Points, in no order, along strands that fork and pass close to each other.
Two points are linked if the straight distance between their rows is under 57.7. Some points are linked to none.
veren: [ -4  -8 -16  -2  -5   8  -5   0   9  21  -1  -9   1   0  17  -2  14 -21
   4   0   1  -6  43   0  -1]
Geti: [-19   7  19  -8  -5 -31 -20  -3  14   9 -20  14   6 -19 -22 -15  18   0
 -13  -1   4  -3  29  15  10]
zalan: [-20  -8  24  -3 -11  11 -11 -25  10  16 -21  -6  22   6  17   4  -4 -29
  -5 -10  18   0  22  11 -11]
nezo: [  4  -5 -19  14  13  27  21   6   4  -1  18  10  22   3  18  16   2  10
 -11  -1 -31   2 -15 -13  10]
kozav: [ 19 -31 -17  -1   2  17   3  17  27  -9  14  -6  -1   5   4  20  11  25
  -8  -6 -25  -6  -7 -26  -4]
Kemit: [ -4 -13  18  -6 -14  22   3  10 -12 -35  -9 -17 -29   5   2   5 -12   0
  -4  -7   8  -5  -7 -33 -15]
puvo: [-12   7  14   5  10   6   2  -8  -3  -6 -14  35  18   6  11 -13  12 -26
   1  -1 -34  -7  14  34   6]
gozo: [ -4   0 -15  13  -2 -17  31 -11 -22  -9  32  -8 -30   3  15 -10 -16  28
  11   6 -12  10   7   9   0]
Tinid: [ -6 -18   3  -4 -10   7   8  17   6 -13   0  27  -3  11 -28  -7 -20 -14
   4   5   4 -11 -35  -4 -16]
Pero: [  4 -16 -11  13   6  21  12   4  26   3  24   7  17   6  20  24   6  24
  -8   5 -39  -4 -10 -22   8]
fufi: [ -1 -27 -29  -7 -22  -7   6  -2   0  -5   8  -7 -27  16  11   2  22 -10
  17  -8  -9   2  34   5 -11]
tudez: [-21  -2  22   5   3   0  -5 -10  -3  -1 -24  41  32  -4  -2 -15   8  -3
 -10   7 -27   5  17  30  10]
namul: [  9  28  14 -10  15   7   7 -16  -3  -4 -16  -1  20   1  16  -3  15  -1
  -7  16  14 -12  -5  -3   4]
gege: [ 14   0 -27 -20  -6  -8   1  -9 -15  -3  22 -22 -11   1  -5 -24   7  19
  19  -2  -2  -6   1  33  -1]
segi: [-16  10 -13  -8   5 -26  -2   0 -22 -17   2   1 -33  -4  -3   4  -9  -7
  23 -10   9  -3  33   8   1]
vun: [ -5 -11  -7 -17  -7   2   4  16   6  13 -18  29  17  10  -2 -13 -12 -19
   3  15 -14   4 -16   8  -5]
rifis: [  6  16  31   9  -2   1 -32 -15 -10   2 -34   2  19   1  -8  -4   4  -5
  -9   3  -3   1  -3  30   5]
pom: [ -5   4   8   6  12 -11   8  -3 -27 -18  22  -9 -16 -15  -9   4 -28  19
   4  -4  24  -8  19   0   4]
Vami: [ -6  -7  29  10  -8   8  19   1   1  -5 -18  26  48  -6 -12   6 -15 -17
 -22 -14  -6   8  11   6  10]
fira: [  1  -7 -17  14  19 -23  10  -5  11  15  20 -21  15   5  29   6 -20  12
   1  11  -1  19  18  -6  16]
pagib: [  7   1  10  15   9   2 -11  -2 -11  -1 -19  19  44 -10 -30  -6 -13   8
  -4  -9  -4  10  -7  19  22]
zarin: [-11   9  17 -15  -4 -14  18  19 -11   3  -2  40 -17  -9 -17 -19   3   5
  -9  18  -4  -9 -21  22  -4]
Bofo: [  2   8   2 -27  10 -10 -29   7  13   4  -4 -15  -3  -9 -10 -15 -22 -14
   4   8   2  -3  24  -2  -8]
mon: [  5  -2  -5  10  29  -3  12  14   7  -1   6   3 -13  -3  -3  13  19  29
   0  12  15  -4  -8 -27   8]
rulo: [-15   7 -16 -23  10  -7   6   4  -1  -8  11 -23  13  -5  11  18   5  17
  19 -13  17   5 -15 -17  17]
dad: [ 29   8 -19   9 -11  17 -17 -14  -8  11  14 -26  -1   8  17  14   8  22
   2   0 -14   9 -11   0  18]
Mal: [-34  -8  20  -8  -2  -2 -12  14  14  26  -1   4   3   4  -6 -18  10 -11
  -9   2   4  -6  18  25  -7]
fotaf: [ -8   5   5   5  -3  16   8  10  -9   5   9   9 -18  -6 -19 -14   8 -11
  -5   1 -13 -28  27  12 -13]
Rif: [-19  22  14 -17  13   3  -4  -7  -9  -9   5 -19  28  -8  16   9  -1   8
   8 -16  24   4 -12  -4  23]
nubo: [ 20 -31 -21   9 -31   1  12 -16  -1  -1  26  -8 -31  17  11   2   0   3
   8 -14   0   3  22   1 -18]
dafut: [  0  23  -1  -3   6 -26 -18  -3 -15  -5  -6   0 -28  -6 -17  -2   3  -3
  16  -6  18  -2  22   4   6]
giken: [ 22  19   2  23  -7  14 -11 -14 -18  17 -27  -3  11   4   2  17  22  -6
  -4  16  11   1   5   2   9]
sigum: [ -7  -5  -7   1 -12   5 -11 -18  10  12 -41  27   9  12   3   3  16 -27
  -8  11   1  -6   3  -7 -15]
silim: [ -3  10  -7  36  11 -18 -30  -8  -8  22  -9  10 -11  -8 -14   3  23  10
   2  -4  -3  16  23  10  10]
Gat: [ 27 -18  -1   3 -27  10   7  20  15 -21   4 -16 -21  17   6 -15  22   6
 -11 -19 -12  -6 -11 -20 -13]
Degen: [ 14   8   3 -12 -12 -28   2  -3   6   0 -21  36  10 -18 -19 -18 -11  11
   0  29   4  10 -19  10  10]
begib: [-12   2  30 -15  -9  -2   5   9  -1 -21   8  -5  -6 -13 -18   4 -19  -6
  -5  15  21 -18   4 -23 -12]
maz: [  8   9  22 -31 -10 -15 -11  10  12  15  -8  25  -8 -21  11   0   3 -16
 -21  32  -2  24  -8 -22 -15]
zil: [ -5 -10 -18  -8 -11  -5  32   8 -18 -27  24 -10 -12  -1   6  12 -18   1
   1  -8   1  -6  10  13 -16]
goli: [-20   5   7   7   3 -13 -24  -6  -2   8 -23  21  12  -9 -29 -13  26  15
 -12 -17  -7  11  17  26  18]
Fup: [  5  -4  26 -20  -6  -1 -10  20   5  -8  -9   7 -36   1  -2 -11 -17 -14
 -12  20  -9   5 -19 -16 -26]
zazuk: [ -8  12  22 -26 -11 -13 -16  -1  14  22 -11   3   5  -9  14   2  -6 -25
  -9  27  11  10   2 -17 -12]
das: [  5   9  13   3  22  24 -10  -1   0  16  -4  -3  21  -7  -4 -16  -5   3
 -17 -12 -21  -7   4  26  10]
garo: [  4 -16 -13  35 -19  15  -2 -11  12  31  31  -6 -17   3   0   4   2  -5
  -4 -15 -11   4   8  -2 -18]
nedi: [  1  27  18  -3  17  -8 -38 -15  -5   5 -26   1  16  -9  -3   4  -7   3
  -7 -17   2   3   5  15  12]
peri: [ 13  -1 -28 -12  -4  12   3  12   4   8 -24   8  -5  12  14  -4  25 -17
  -6  -5 -24  -4   5 -11  -1]
rut: [ -7  11   7  -3 -10  -5  13   8  19   2  -6  10  28 -15 -14  17   6  -6
 -20   2  18  -3   4 -28   0]
Tarud: [-28   7  33 -23 -18 -24 -19  -4  29  18 -19  15   9 -23   6 -13   9  -4
 -26   8  -2  14  20   7   7]
fep: [-12 -12  -2  30  13 -19   8  -4   4   8  25 -30 -15   1  -3   4   9  35
  22  21   3   5 -20   1   8]
Punep: [ 15  -3 -14 -28  -1  15  10  16   9   6   3   2  -4   7  -2 -25  10   6
  -9   3 -29 -14 -24  11  -2]
bivo: [-12  -3  -4 -38  -7 -21  10  12   6   0 -16  -4 -16   5  11 -18  20 -16
   9  26  16   4  19  -1 -12]
Mem: [  0 -23 -10  -9 -12  19  -4 -19  18  -8  18 -28  26   7  23  22  -7  -2
   5 -14  18  -4  -6 -15  -7]
bas: [  6  11 -32  -2  -6  -5   7   4  -8  21  13  -6 -16   8  23  -5  28  15
   7 -22 -21  15   2  -8  17]
rem: [ -2  -1  -4   0  12 -21  -1   0  -7 -10   2 -21  24 -15 -11  11  -9  13
  10 -10  37  21   5  11   4]
Gope: [-12  17   1 -15   5  -3   6  18  -8 -17   4   5 -25   0 -18  -1   1  -3
   2  -9   4 -15 -20 -10   4]
Gutot: [-15  29  25 -20  -2 -16  -4 -15  -8  -3 -10 -14  31  -8   9   4   1   0
   3 -13  28  10  -3   1  15]
Dabo: [ 10 -25 -14 -19 -20  -3   3 -10   3 -28   2 -17 -24  13   5  -7 -11 -12
  17 -16  15   3 -12  -5 -26]
tode: [  7 -13  -8  35   1  15   0  -9   7  23   0  18  22  -2 -10   7   1 -16
 -16 -17   7  -2  -5  -7 -11]
Zeril: [  6  -6 -28  -9   8 -23  25   9  -4 -22  31 -17  -6  -1  12  16  -6  11
   6  -6   9   8  -5   5  -2]
duzi: [ 12 -26  -4  14   6  25  28  25   3 -22   4  21 -10   1 -20   9  -1   1
  -8   7  -9 -11  -4 -20 -13]
Nagez: [ -8 -11  19  -3 -19   8  11   1  -1 -14 -14  17 -14   5 -19  -2  -7  -8
 -14   8  13 -16 -38 -11 -24]
tutas: [ -8  -4  -6 -15 -15 -13   9   5 -18 -31 -13  -6 -32   2  12   2 -11 -17
  15  -4   5   3  26  -7 -21]
Bukag: [ 14   5 -17  -6   8   8   8   2  -7   9  16 -17 -15  -8 -11 -23  20  17
   5   3  -5 -10   5  11   1]
Boni: [ -3 -16   3  23  -5  18  10   7   6   2  -2  22  47  -2 -18  15 -12 -14
 -15 -13  -1   3   5 -10  -1]
Nuva: [-12   9  16 -13   2  -7  17   3 -11 -28   7 -12  -9 -16 -13   1 -27   2
   2  19  26 -10  18 -10  -9]
besu: [  1  10  11   5  20   6  -2 -21 -13 -12  10 -25  26   0  19   9  -6  11
   5 -19  13  11  -4  21  21]
Zub: [-13  -6  -1 -18 -19  18 -16   4  14  26  -3   0   3  16  21  -5   1 -17
 -10   2 -15 -11 -18  16  -8]
vir: [ 13  -1 -11 -36   7 -12 -13   6   2 -23   6 -29 -21   0   0 -12 -15  13
  24   2   5   7 -20  -2   3]
Lur: [  2   1 -18 -16   4   8 -10   4  15  18 -16  -4 -11   8   7 -15  21 -14
   1  12 -12 -18  28  -3 -12]
depus: [ -8  -1  33  -7  -5   1   5   0   8   0 -21  30  40  -6  -2  -8 -21 -14
 -22  -1 -20   6   5  19   4]
tesid: [  3  11 -15   1   4  19  20  -3 -12   0 -19  17   4  13  26   7  25 -17
  -1  -5 -26  -5   3  -3   4]
lev: [-10  12  26 -11 -11 -30  -4  -3  17   1 -12  14 -11 -18 -19 -22  10  -3
 -12  20  10 -15  33  13  -3]
Tigak: [ 25   5  -6  15   9  -5  -4  -9  -7 -10 -28  19  25  -5  -2  29   9  19
   2  21  10  10 -11 -21  12]
vomob: [ 10   6   8  29   4  -7 -14   9 -11  -8   6  -4 -35   3 -19  21  -3  24
   2  18  10  -2  -8  -7   8]
zizef: [  3   9  -7   6  18   6  -2  14  -6   9  -1  15  25 -10 -19  -2  -5   5
  -7  -4 -10   0  -2   3   9]
Fekin: [ 11   5 -14  36  16  -4  10 -12   8  21   9 -11 -12  10   1 -11   6  22
   3  25 -23  17 -18 -17  12]
bot: [ -2 -10  -2   3 -23  16  10  10 -11 -16 -23  -2 -41  19   9 -13  21 -15
   2 -11   1 -11   8  -3 -16]
gemin: [  0   3  29  45  20   7 -12  -9  -3   4   2  -9  20   2   7  30   0  24
  -8   3   0  12 -12   4  18]
giso: [ 21 -15  -1   2 -18  18  16  22   6 -19 -14  -5 -29  17   3 -16  16  -9
  -4  -9  -2 -12 -13 -14 -14]
golu: [-13 -18   0  10 -16  -4  -6 -11  -1  -3 -23  38 -28   9 -23  -9  12 -15
   1   4   3 -19 -11   8 -22]
lil: [-12 -14  -8  -2  -2  13   8  -5   9  -9  25 -23  28   6  36  35  -7   3
   3 -14   6  -2   1 -15   7]
doli: [  9   0 -29   2  11 -24  10   3 -10  -9  17 -22  -1  -7   0  15  -1  15
  13  -3  25  16 -16  18  -1]
giz: [ 18  19  20  18  27  13   7 -13   1 -14  13   3  13   3  11   3  23  -4
   0 -15  -5  -6 -12  23  17]
lok: [  2  -3   2  41  26   7  -4  -7  -6  -1  -1   6  25  -5   5  34   6  24
   5  13 -10   6 -28   2  12]
fosim: [  4  -7 -10  32   4  -9 -10 -17  -5  26  24 -31   2  -6   4 -11  -2  22
   7  -6  -6  26  17  24  10]
tudid: [ 11  -4 -19  22   3  -2  18   2 -16  15   0  31  23 -10 -15  -5   5  17
  19  11   4  22   0  -9  18]
sogu: [-12  -4 -15   5  11 -16  16  -1   6   1  20 -16  27   4  34  22 -16  -1
   2  -8   7  21   7  -3  12]
zeg: [  4   6  -9 -31  16 -13 -21   3  11 -10  13 -28  -3 -10 -12 -13 -25  -1
  15   0   7   6   0  -1   0]
lov: [  5 -16 -13  14 -23   9  11   0   4  16  42 -11 -24  10   4  -1   0   2
   7  -8 -16   4  18  -6 -13]
pup: [ 22  -2 -10  28  15   8 -14  -8   6  27  19 -24  -4  -7  -7  -4  -3  18
   1  16  -3  14   9  11   8]
vona: [-20   3  -5  13  -9   6  -4  -2   1  20  10  -9   8   7  19  20  -2 -17
  -1 -34   0   3  13  -2  13]
gura: [ 26   5  -1  17  10  18 -26 -11 -15 -13 -17   7  22   5  -9  16 -15   1
   4   5 -17  -5 -17  14  16]
Miker: [-20   5  -5 -13 -13   2  -8   6  -1  10   7 -14  14   4  11   9  -4 -19
   7 -34  14   0   7   3   6]
Vunag: [  7 -15  -8 -31 -26  17   0   7  16  11   9 -12  -8  16   0 -15   7   1
  -5  -2 -17 -19 -20   3  -6]
Mobez: [ 11   4   2  10  17  18  26  -5 -11 -26   5  27  35   7   2   3  -3  -8
  11  -1  -9  -2  -8   4  20]
tuva: [ 15  -6 -18 -35   7   0  -2   5  11 -18  -4 -32  10   0  17   4 -10  -9
  12  15  11  14   9 -26  -6]
zurom: [ -3   5   2   1  10  -6  -7   9  -4   7  -7  22 -12  -7 -26 -22   9 -12
  -3   8 -13 -25  19  15  -5]
Pem: [ 17  -7 -20   7  -7  -3 -14 -13  -1   7  29 -30  12   1  12  11   0  37
  16   2   3  11 -12   3  17]
kega: [  2  -2 -16   2   6  -4   0   7   4  19  21 -12   3  -5   9 -10   3  -5
  11 -13  -1   3  37  15   4]
beket: [  1   4  23  11  23  -5  -9   3   9  17   4 -11  19  -6   0   8 -17   8
 -17 -17  12  15  27  -8  19]
Belu: [  6 -21   6  21 -10  20   1   6  -4 -24   1  -7 -37   8   3  16 -20   7
 -10 -14   3  -8  -1 -30 -13]
geza: [ -2  13  13 -18 -16 -31  22   1  15   0  -9  31  -3 -22 -18 -19   5   6
 -21  25   5  -2 -18   6   3]
Beve: [  3  -9   1  10 -10   6  -2 -12   5   9   0  -2 -23   6 -14   0   1 -18
   7  -9  22 -19   8  -1 -18]
zol: [ 12  14  18  11  16  13   0 -27 -11  -3   1 -14   8   6  17  -6  13  -2
   4 -14   2   0  14  32  11]
sode: [ 13 -22 -15 -32 -31  -2 -13 -11  16  -9   7 -22 -12  22   6  -1  -8   1
  11 -29  11   2 -22 -12 -15]
zur: [-14   1  11 -23  -3  10   5  21  -9 -39   4 -20 -29  -2  -2   2  -9  11
   8 -12   6 -11 -14 -23  -3]
som: [-14 -13   2 -13 -14   7 -20  13  11  19 -18  35   1   3   5  -4  -9 -18
  -6  17 -13   0 -18  16 -13]
Gobu: [-11  17   2 -18  -2 -13  -3  16   3   2  -6   8 -10   4 -16  -1  -3 -14
  -8 -13   6  -8 -18  -8  -2]
lod: [-15   1 -16 -29  -7   0   0  10   7  -8  17 -24   7   4   9  12  -3  -3
  11 -21  15   6 -23 -12   6]
moril: [ 19  -5 -18  41  -2  14   3   5 -16  13   0  19  22  -4 -17  13   4  11
  15  25  -2  23 -10   0  11]
guso: [ -7   5  -5  23 -11  11  -6  -3   7  24  16  -1   6  10  30  20  -8 -13
 -13 -22 -23   1   5  -5  11]
Vazo: [  5   7  -1  13  15  -8   0   6 -14 -16  15  -9 -39  -4   0   3 -16  27
   4  -2   7  -5   3 -11  10]
vufov: [  8  -2  21 -23  -7 -11  -2  14  16  -1  -7  23 -21 -15 -11  -9  -9 -16
 -17  29  -6   9 -16 -20 -23]
tikur: [ 20  16 -22  14  -2  19 -11 -15 -19   7   2  -7   2   1   9   4  13  17
   0 -11 -18   5 -15  13  16]
rida: [-21   1  14 -32  -4  -8 -14  10  -5 -11   8  -2 -35   0  -1 -21 -25  -5
  10  20  -6 -10   8  20 -11]
Zat: [  6   7  29  27  28   2  -1  -5  -1   2  -3   4  30 -10   4  22  -8  19
 -23 -10   7  11  10 -10  22]
Fidi: [ -1 -22   7   7  -4   4  14  19   3 -20  34 -10 -35   7  11   7   2  40
  -2  -7 -26  -6  -6 -19   1]
Vafu: [ -5 -15   5  15  12 -12  14   5   3  -3  32 -16 -31   5   6  -2  15  47
  12   4 -23  -3 -20 -14   9]
zeko: [-15  17  13 -25 -11 -19  10  -3  10   2  -1  -9  25 -19  -4  -3  10  -8
  -3   6  33   3  -6 -21   6]
bul: [-24   1  16  -6   2  -6  12   1 -11  20  -6  -8  23  -8  -5 -14  26   5
  -7 -16  19   9  32  16   9]
kozan: [ 17  10 -10  39  -7  11  -2   6 -15  17  -4   4   9   2  -4  21  13   1
  -2  22  -8  22  -6   1  11]
Basek: [ 18  -2 -22   0 -10 -22  13   1  -6  13  21 -11 -32  17  20 -14  11  25
  11  -7 -16  22   6 -12  10]
Bafed: [-20  15  -6  22   2  -5   7  -4  10  28  32 -13   6  12  24   3  -3   5
  -7 -14 -26  14 -13 -12  21]
vup: [ -7  12   6 -20  12 -11 -22  -8   8   5 -10 -17  21  -3  15  -6 -22 -20
   3  -3   4   6  39  10  -2]
Kezub: [  3 -11  -6  -2   7  16 -14  -2  18 -17 -19  11  17   3  -5  36  -8 -13
  -5  -6   2   0 -26 -36  -8]
vumu: [ -1  20   2  -5   3  11  10  -5  -1  -6 -10  25   8  14  22  -2  15 -28
   4  -5 -25 -17  -3  14   4]
boz: [-22  -9  -6  -2 -13  -2  26   8 -22 -16  17  -8  -8  -4   1   1 -10 -11
   8  -7  16 -17  21  20 -14]
lekek: [  4  10  24   5  17  28 -15 -24 -12   3  -2 -17  16  -1   7 -14   8   8
  -1 -16 -20  -7  12  39   8]
Pid: [-23  -7   9 -15 -10 -11  16  11  -5  -6  16  -8   2  -1  -8 -12 -16 -19
   9   1  20  -8   6  32 -24]
Mek: [ 15   9   1  -7 -12 -14 -11 -14  -4   7 -35  36  20 -10  -3  -6 -10   8
  -1  35  -4  13 -19  16   8]
bivap: [ -6  -1  -1  37   4 -25   6  -6 -18  10  24 -24 -15  -5  -4  -4 -10  14
  18  -1  11  21   9  33   3]
Dob: [  7  10  11 -38   6 -15   3  12   8   2 -21  -7 -24   4   9 -30  11 -11
   7  27  10  11  -3 -17 -10]
lebad: [-15 -15  -6 -13 -24   3 -10   5   8  -4 -14  -1 -37  26   1 -16  28 -14
  12   0 -14 -13  -5   8 -10]
Vove: [  9  18   2 -18  17  20   6  -7   5  -8  -2 -11  10   7  22   2  10   1
  -4   7  -5 -18 -13  -5  10]
rudis: [ 15   4   6  10  -3  -1 -25  13  -3  -8  -3 -17  -8  -6 -31  20   3  14
   6  18  27  -3 -16  -4   4]
vedin: [  0  -7   3  -2 -14  -7   4   3  23  -8 -18  19  22  -9 -24  21  -3 -17
 -12   2  16  -2 -20 -32 -14]
fiti: [ 20  -1 -11 -16  30   8   3  16  12 -17 -29  -6   9  -3   3  -2  19  17
  -1  17   2   4 -21 -26   1]
Todib: [  6  10   4  12  32   0   1  -5  -2 -19 -13  10  20  -9  17  35  10  23
   7   8   0  -2 -15 -19  14]
Varap: [ -7   9  24 -28  -3  -4  -8   9  -9 -13  -7   0 -37   0  -4 -22 -23  -1
   0  21  -4  -7   7  -4 -16]
Zup: [  1  21  13 -21   8  10  -1  -3  12 -19  -3   2   3  12  27  13  -3 -27
  -3  -7 -13 -19 -19   1   8]
Bir: [  2 -24 -17  -5  -7  18   4  18   5  -1  -8  26  14  14 -27  -8 -20 -14
  13   0  -5  -4 -19  -2  -2]
pizap: [ -5  -2 -12  25   4 -22  20 -13 -26  -3  27  -9 -23  -7   7  -7 -12  17
  13   2  -4  10  10  35  -2]
kaga: [ -1   2  -1  -5  -3  15 -16 -21   9  -9 -19  -1  10  10  11  16  -8 -21
  -2 -14  10  -5 -33 -29  -9]
Betaf: [ -4 -15 -13   5 -18  -5   5   0   5  10 -30  35 -11   9 -20  -3  15 -21
  -1  -5   5  -7 -15   0 -21]
Migi: [  7   5   0  13  29 -13 -12   3   8  17  10 -13  11  -5   8   5 -14  10
  -3   7  19   8  24 -17  14]
vamam: [ -6  -7   0 -14 -15  -2  -9 -15  10   8 -14  -5 -11   9  -6  -4   3 -24
   7  -4  33  -4 -11  -5 -24]
kurin: [ -9  -5   2  16 -13  27   8   8 -10  -2  13   7 -19   0 -27  -8  -9 -14
 -12  -4 -13 -28   4  10 -13]
nov: [-29  -6  16 -25 -13  -1  -2  15  -4   2  18  -3 -21   1   1 -16 -25 -10
  11   7  10 -12   0  35 -17]
kad: [  6  16  -6  20  -2 -28 -17  -4 -16  12 -13  20 -20 -10 -25   7  22   5
  -4  -7   7   2  16   5  13]
Lebid: [ -1 -17   1  22   5  29  14  15   6 -14  18   4  -3  -3 -26  11 -11   0
 -15   2  -1 -28  -8 -14 -16]
barel: [  4  24   9 -10  20  -4 -32 -11  -3 -11 -16  -1  20 -11  -6   9 -13  10
  -5   7   2   2 -18  -8  11]
reva: [  7  11  11  17   8  -5  20   4 -16 -13   4  24  -7 -24 -29  -1  -3  12
 -13   9   6 -16  12  -8   2]
tuzif: [  9  14   2  -5   1  -8 -29  -2  -3   5 -11 -17   4  -5 -20   5  -2   6
   5   9  21   0 -18   7   7]
loful: [ 14   5 -16  29  23   6  -2   6   8  28  23  -1  -6 -13  -4 -10  -2  11
 -12   4 -26   9  19  -5   1]
tulug: [ 18   5 -20 -13  10  15   0   4  -1   9  -1   0 -11  -1 -15 -29  14   9
  -2   6 -21 -11 -11  18   1]
dev: [  4  -7 -15  10   5  33  18  11  -1 -13   9  19  31   5  13  13  -9  -9
   6   0 -24  -1  -4  -5  12]
danuv: [ -3  11   9  18  12   4  21  -5 -16 -18   2  35  40  -4   2  13   0   2
   3 -15  -4   7  -4   5  25]
pinim: [ -3  -5   3 -14   2  20 -20 -31  15   0  -3 -20  11  10  16   7 -15 -12
   3 -11  13  -3 -26 -20 -11]
kop: [-18  -5   3  -3   2 -16  18  11  -3  12  -2 -10  25  -8  -7  -7  12 -10
   0 -11  26  16  36  21  -5]
Rili: [ 21  14 -13  -1   8   9  -4 -17 -15  11 -20 -13   4   3  12  -2  18   7
   6  18  22  -3   9  -3   7]
tud: [  2   4   4  -9  11 -27  20  -1 -10  -2   7 -12  11 -18 -14  -9   1  -1
  10   0  36   8  22  16  -3]
zuv: [ -1  18  17   2  -3 -15   6  -8  -9  -2 -12  19 -15 -21 -27 -22   1   9
 -12  16   8 -26  16   7  -1]
goz: [  7  10   4  34  18 -10  18   4 -17   5   8  25 -20  -8 -19   1  -4   9
  -9  15  -9   0   8  -8  -1]
Zeze: [-26  12   1  32  20 -10  15   6   5  23  21  -2  13  -2  10   6   4  15
  -9  -8 -16  14 -18  -7  20]
Mez: [  1   8  10  13  -7 -18 -12  -7  -8   8 -24  26  31 -19 -34 -10  -6  13
  -6 -16  -8   8   1  25  15]
ker: [ 13 -22 -11  -7 -22  -6   6 -14 -13 -39  -6 -16 -30   4  10   7 -23 -13
   9 -17  10   7   1  -4 -34]
Basol: [ 18   3 -10 -17  20  19   3   2   8 -12 -10 -16   7   4  25  10  20  26
  -1   4  -9  -7  -9 -22  12]
rudal: [-24 -20  -1  -6 -16  -3 -19   4  12  -6 -22  21 -41  20  -2  -9  22 -17
  -1  11  -7 -11  -5   8 -18]
tor: [-23  -1  33 -16 -20  -1 -16 -28   6   4 -19  -4  16   8  29   5   0 -36
   7   4  18   6   8   6 -19]
dezi: [ -4   0 -22 -20   7 -10  -2   3  -9   9  13 -21  13  -3   1 -19  -2   2
  14 -14   4   1  15  35   5]
dur: [-12   0  18 -13   4   3  -4 -11  -1  -5 -11 -14  26  -2  19   5 -16 -24
  -2 -16   7  11  43  14  -6]
kisuk: [ -3 -10 -11  40  -5  20  10  12  12  33  18  15   4  -3 -12   3   6 -16
 -13 -10 -15   7   8   1 -13]
nif: [-17  -6  29  -2 -16  12   6  -5  -6 -14  -2   2 -18   0 -20  -4 -13  -7
 -12  14  27 -26 -17 -19 -22]
vizi: [-12  20   9 -24  12  -8 -17  10  10   2 -10   7  17  -9  -6  -3 -20 -13
  -9  -2  -7   2 -23 -15   5]
Fisef: [-13  -2   5 -23 -19  -8 -16 -13   9  19 -14 -10   8   6  12   1  -6 -30
  11  10  23  14  -8 -13 -22]
sada: [ -3  22 -23   9  11   6  -6  -3 -13  26   2   6  -1  -6  10  -5  28   3
   4 -20 -18   0   3  10  17]
nukig: [ 15   0   1 -34  16   5  -6  16  18  -9 -15 -23  -4  -1   3 -12   6   4
   3  22   5   5  -6 -28  -6]
gek: [  6 -22 -28   5 -11  28   7   6   6  -3  -6  18  21  13  -6   3 -11 -13
   2 -12 -20  -3 -23 -10   1]
Gomam: [  5 -15 -20 -24 -35   5  -4   4  10   4  15 -18 -13  14   1  -9   7  -3
   6 -22 -12 -13  -4   4  -6]
pulef: [ 10 -10   2  26  -3   6   4 -17  -4  -4  -2   1 -45   9  -2   7  -9  -8
   0 -16  22 -12  10 -18 -19]
kesob: [ 21  12   8  -2   2   5 -21 -15 -12   5 -34  19  21   1  -5   0  -7  -3
  -2  29  -8  -3 -13  19   3]
mik: [  5   4 -12  37  20 -15   9   7   1  27   6  24  -8  -7 -13  -5  -5   2
  -4   9 -18  15  19  -9   2]
dadab: [  2  -9  -7   7  -9 -27  30  -6 -12  -8  28 -13 -33  20  20 -15 -10  15
  10   7 -24  12  12  -5   5]
gebi: [ 14 -28   0  -3 -17  10   3  17  16 -21  32 -16 -27  14   4   6  11  23
  -3 -12 -11 -10  -4 -22  -8]

A fork is a point with three links, a tip a point with one. Leave the first point through the second and follow the links. Name the first fork or tip that comes.
Nuva, begib => Bir
Boni, tode => fufi
maz, vufov => bul
pup, fosim => Pem
Zeril, zil => Fisef

A fork is a point with three links. Follow the links from the first point to the second and name the forks in between, in order.
Vami, tulug => vumu
zil, tor => Fisef
depus, giken => vumu, Vove
danuv, golu => dev, gebi
gebi, pom => dev, Bir
Geti, kaga => zol, Rif
goli, Rif => zol
golu, fep => gebi
